Each row is a point on a tangle of strands that fork and nearly touch. The rows are in no order.
In the rows, zero is written as 128.
Two points are linked if the straight distance between their rows is under 84.3. Some points are linked to none.
<799>: [117 102  93  94 146 122 151 161 157 126 101 156 136 123 121 150 132 126
 141 144 155 127 149]
<634>: [141  99 151 118 139  96 126 139 121 112 174 135 120 135 127 136 107 168
 124 138 113 138 126]
<932>: [150 115 145 109 113 132 139 123 113 153 140 105 153 138 133 110 140  89
 138 141 119 104  84]
<162>: [163 187 136 132 117 168 130  94 158 148  93  94 131 119 116 127 168  87
 131 102 105 150 129]
<887>: [ 96 111 126 143 114  87 107 150  91  80 180 110 140 123 136 130  82 169
 100 144 120 156 166]
<960>: [198 204 163 146 123 156  75  31 148 170 140  99  86 182 121 105 141 126
 154  55  41 172  93]
<963>: [132 120 134 129 157 164 158 113 122 112 115 152 114  97 132 105 160 101
 132 146 163  86 110]
<1048>: [174 170 137 143 117 149 112  90 154 144 125 111 105 156 135 106 152  98
 169 126  92 157 101]
<131>: [110 117 120 130 103 102 117 161 122 103 132 101 144 127 132 144 121 142
 130 156 126 156 146]
<170>: [ 63 105  98 121 130 139 166 161 104  97 108 152 146  96 141 118 136 105
 124 158 187  87 140]
<138>: [162 127 152 138 121  96 101 113 134 108 174 123 113 143 132 138 102 168
 130 132  88 162 126]
<407>: [194 206 177 152 140 183  92  28 145 166 122 106  90 166 101 101 159 123
 128  49  67 165  96]
<255>: [157 167 141 132 164 162 142  92 173 146  88 144  91 116 132 119 176  99
 144 111 128 122 135]
<348>: [117 120 109 127 154 116 174 145 159 154 118 193 106 108 164 136 119 130
 155 136 143  93 135]
<971>: [114 118 105 114 106 138 145 147 125 122  95 108 157 115 124 127 149  82
 132 153 161 106 115]
<530>: [166 188 152 160 102 140  99 106 144 112 136  75 133 127 106 145 149 141
 109  99  88 186 141]
<1064>: [162 137 144 105 139 169 147  88 129 160 105 119 125 130 129  98 171  70
 140 127 127  87  83]
<820>: [157 168 148 140 130 170 131 107 137 117 102 100 120 103 102 120 178 105
 117 105 124 138 127]
<338>: [175 173 178 197 173 130  94  63 156 160 157 147  64 137 137 126 139 188
 132  89  90 145 119]
<190>: [ 81  95 115 117  76  90 107 173  69 113 146  76 187 127 138 129  94 120
  98 157 136 129 144]
<812>: [ 57  69  75 110 120 118 127 190 102  77 124 119 146 136 114 129 101 141
 121 161 177 141 167]
<633>: [ 88 109 118 156 131  89 122 158 110  91 171 137 116 104 144 133  89 181
 109 144 129 145 185]
<990>: [172 172 156 118 150 160 127  63 151 193 102 127  98 142 145  99 157  71
 150  96  87 107 108]
<313>: [ 87  93  85 115 162 121 171 165 144  98 121 193 111  95 136 141 111 149
 128 139 179 100 161]
<876>: [ 74  69  72  86 103  83 126 195 119 124 102 143 173 139 122 158  87 140
 126 157 168 127 149]
<435>: [138 136 122 130 125 126 117 143 148 103 130 111 125 126 115 137 142 135
 134 140 121 162 143]
<202>: [125 155 141 142 150 131 147 130 160 136 115 157 108  90 136 145 148 125
 127 117 127 127 168]
<169>: [160 171 170 164 138 176 116  84 144 110 128 101 101 125  98 125 172 134
 119 103 112 155 118]
<337>: [184 174 154 163 178 152 117  58 179 178 119 157  47 148 141 114 155 133
 162  94  99 133 132]
<1038>: [166 139 153 140 117 150 103 109 134 102 158  89 121 154 109 116 142 135
 146 136 106 159  99]
<778>: [ 89  82 103 131 152  99 158 166 122 107 151 182 111 105 145 135  84 165
 132 139 154 105 156]
<500>: [147 129 114 101  91 128 102 142 130 110 114  62 170 139  90 142 132 123
 120 144 120 167 115]
<71>: [130 142 147 129 117 129 130 138  94 127 140  93 152 101 113 131 141 119
  96 118 118 127 142]
<736>: [ 89 102 130 128  98 101 130 165  78 111 159 115 165 116 145 118 102 129
 105 151 137 110 136]
<192>: [120 108 113  93  82 114 103 161 100 113 123  57 186 137  99 141 119 114
 111 150 134 153 117]
<463>: [ 36  68  77 122 103  85 134 189  70  98 155 146 157 125 152 124  55 152
 115 155 169 118 172]
<83>: [188 148 152 143 138 151  95  91 150 104 166 110  98 156 101 130 136 157
 137 114  93 174 106]
<938>: [185 168 152 120  81 118  91  95 126 127 144  67 152 152 121 127 127 128
 127 119  63 175 101]
<640>: [160 166 137 121  94 137 100 122 134 115 125  69 155 130 103 140 141 127
 118 120  94 178 128]
<636>: [152 179 157 160 141 137 133 110 159 150 122 132  99 109 132 145 156 135
 123 107  99 145 155]
<161>: [175 187 180 181 155 183 110  61 150 131 119 124  79 132 109 113 178 140
 122  86 104 142 118]
<597>: [ 85  97  99 114 107 113 117 174 116  79 132  93 152 131 113 132 119 141
 127 166 152 157 155]
<550>: [186 159 143 139 166 142 102  72 177 153 132 139  64 163 132 114 146 138
 165 103  98 150 114]
<229>: [ 33  61  70  99  78  77 106 193  64 112 117 111 192 150 130 135  68 125
 103 159 166 128 156]
<9>: [121  73 121 100 128  87 129 163 109 118 165 139 142 134 127 150  82 167
 119 140 127 131 142]
<53>: [124  92 125 142 157  99 144 151 155 128 160 188  87 104 151 134  94 178
 139 129 138 116 139]
<292>: [156 180 156 166 115 123 114 108 147 128 136 111 121 122 130 143 140 137
 122 117  87 164 148]
<1074>: [ 65  65  90 108 134  99 160 174  99  99 145 182 134 112 142 132  75 160
 136 150 168 104 138]
<266>: [193 163 172 146 124  93  79  88 139 123 171 118 110 150 141 143 106 176
 124 113  66 181 118]
<145>: [190 208 176 179 118 155  66  57 145 120 154  96  98 160  97 132 146 173
 121  64  57 194 102]
<947>: [169 141 162 181 176 138 118  83 162 137 149 159  63 132 141 126 144 172
 135 111 114 128 124]
<504>: [ 79 100  94 107  83 105 117 177  76 113 113  71 189 124 112 134 122 107
  96 150 158 126 134]
<368>: [ 31  59  61 121 131 104 162 190  80 100 142 187 144 119 156 118  52 154
 124 138 184  99 156]
<962>: [108  90  83 116 133  95 136 169 166 114 128 155 126 128 130 149 105 155
 142 153 144 142 152]
<669>: [103  94  89  82 104 128 144 161 119 154  68 132 189 137 137 133 130  72
 134 158 181  70  90]
<546>: [156 110 124 136 173 113 133 130 172 134 155 170  77 121 142 141 109 176
 144 124 123 134 131]
<176>: [146 114 152 133 157 151 142 114 134 118 138 150  99 127 128 107 149 125
 143 138 142 105 103]
<1072>: [ 58  71  84  79 119 111 168 182  99 145  97 177 177 127 138 152  85 105
 122 147 189  66 113]
<866>: [108 115  93 106  86 124 141 164 130 155  76 103 185 129 130 140 136  68
 139 158 160 100  93]
<244>: [ 49  68 102 111 109 103 161 182  57 119 150 148 175 120 150 119  76 124
 112 154 169  79 121]
<487>: [ 88  85  80  90 118 111 143 183 139 122  91 134 167 135 111 159 119 126
 132 162 166 131 150]
<193>: [ 79 106  92  96 127 147 171 157 116 117  76 152 167  99 131 131 146  66
 120 166 190  74 127]
<84>: [190 186 183 193 165 169  88  36 156 156 136 133  64 150 112 121 167 174
 123  69  87 153 107]
<590>: [195 190 150 153 134 138  83  64 166 164 141 116  72 176 131 118 143 140
 157  85  70 173 117]
<593>: [131  98 140  95 106 109 145 151 104 163 147 128 169 137 140 126 111 111
 124 143 121  91  93]
<247>: [101 108 111 108 114 113 160 155 119 153 107 160 158 112 156 132 115 101
 141 158 154  82 116]
<776>: [ 41  65  75 105 100  81 106 183  63  93 148 114 166 133 135 126  59 149
  95 152 155 145 183]
<178>: [112 130 106 109 132 149 165 139 142 139  71 145 151 104 141 126 162  62
 138 154 169  81 121]
<41>: [101 118 126 130 156 146 171 141 115 104 111 166 115  99 134 110 144 113
 124 151 170  94 139]
<477>: [127 139 127 121 151 132 169 134 156 153  98 172 120 101 144 140 146 103
 130 124 142 103 146]
<671>: [162 135 160 137 116 136 125 116 121 124 154 104 129 134 129 115 141 121
 141 133 105 126  99]
<911>: [ 31  75  60 107 133 120 141 186  89  76 108 136 153 126 119 116 107 126
 111 153 198 120 179]
<48>: [127  95 134 119 145 125 135 138 124 117 155 150 111 129 129 118 114 145
 145 144 137 117 110]
<294>: [158 128 138  98 112 156 129 111 116 162 108  83 161 132 121 108 159  66
 128 129 130 101  73]
<86>: [129 140 121 107 145 152 161 123 159 156  79 150 131 112 138 129 154  69
 139 136 134  90 124]
<948>: [168 135 123  91 125 122 131 126 151 166 103 130 137 145 119 148 134 108
 141 121 106 137 126]
<98>: [179 195 145 128 106 165 113  69 147 169  94  69 129 125 121 113 170  69
 137  83  88 142 101]
<293>: [135 138 111 114 127 146 140 139 142 110  98 110 138 125 113 119 163 105
 140 142 144 135 127]
<47>: [ 67  86  78  90  92 110 159 175 112 153  69 161 190 133 143 150 101  91
 135 161 185  70  95]
<483>: [113 132 144 163 165 140 134 122 127  92 147 133  90  99 115 127 141 161
  97 124 144 131 170]
<302>: [146 136 149 173 172 133 124 113 150 111 146 154  75 108 117 129 145 174
 112 118 133 134 150]
<828>: [179 203 175 163 102 162  85  71 140 109 142  76 119 140  94 140 149 157
 104  73  76 200 117]
<513>: [121 140 155 147 111 102 102 134  85  94 171  95 139 115 123 138 109 163
  89 125  98 158 162]
<296>: [157 125 141 151 178 130 143 107 174 145 134 181  62 122 148 125 137 156
 152 119 129 113 122]
<898>: [104 131 129 165 147 115 125 146 125  83 160 130 102 101 122 134 120 178
 111 137 138 150 182]
<712>: [ 63  93 112 140  97 107 154 174  78 113 143 138 166 108 146 114  97 125
 128 157 162  91 129]
<514>: [ 62  82  70 102 102 126 138 174  93 101  84 117 181 125 117 126 133  93
 116 166 201  99 126]
<967>: [187 196 165 140 114 176 104  55 140 165 125  87 114 147 107 109 165  95
 132  63  74 146  87]
<536>: [188 175 176 174 143 113  87  78 152 143 165 124  90 146 137 137 128 188
 119  96  67 174 122]
<548>: [178 157 190 144 153 150 117  73 129 167 152 127  98 138 120 103 160 127
 121  85  90 111  93]
<164>: [170 155 199 158 140 138 107  76 122 141 175 107 110 141 113 119 145 151
 107  90  76 136  98]
<543>: [140 112 148 114 114 101 138 145 125 170 148 153 142 131 161 135 103 124
 142 136 106 104 115]
<1018>: [163 160 144 106 133 140 139 103 150 186 106 126 128 136 139 130 143  87
 151 111  89 115 119]
<418>: [ 30  61  67  96 113 126 148 187  76  88 106 136 171 131 125 120 100 107
 114 155 210  88 140]
<269>: [173 189 149 150 157 164 112  52 169 185 101 137  75 154 140  98 166  92
 159  85  90 126 126]
<402>: [ 77  78  81  80 152 117 186 174 115 132 106 208 146 109 147 139  86 123
 129 136 184  65 130]
<744>: [165 134 166 137 147 149 132  96 137 145 142 139  95 139 132 109 150 116
 143 122 111 113 100]
<727>: [ 94  75 101  86 112  75 122 182 109 119 130 136 158 132 120 158  72 162
 113 147 131 140 157]

A fork is a point with three links. Follow the links from the first point to the second and name the forks in between, in order.
<597>, <477> => <971> > <178>
<828>, <48> => <530> > <477> > <178> > <176>
<543>, <727> => <932> > <671> > <744> > <176> > <634>
<967>, <1074> => <338> > <947> > <778>
<633>, <634> => <947> > <338>
<971>, <48> => <178> > <176>

A fork is a point with three links, a tip a point with one. Leave the first point through the second and follow the links. Name the first fork or tip that comes.
<514>, <418> => <971>
<269>, <337> => <338>
<407>, <960> => <948>
<244>, <712> => <640>
<971>, <293> => <514>
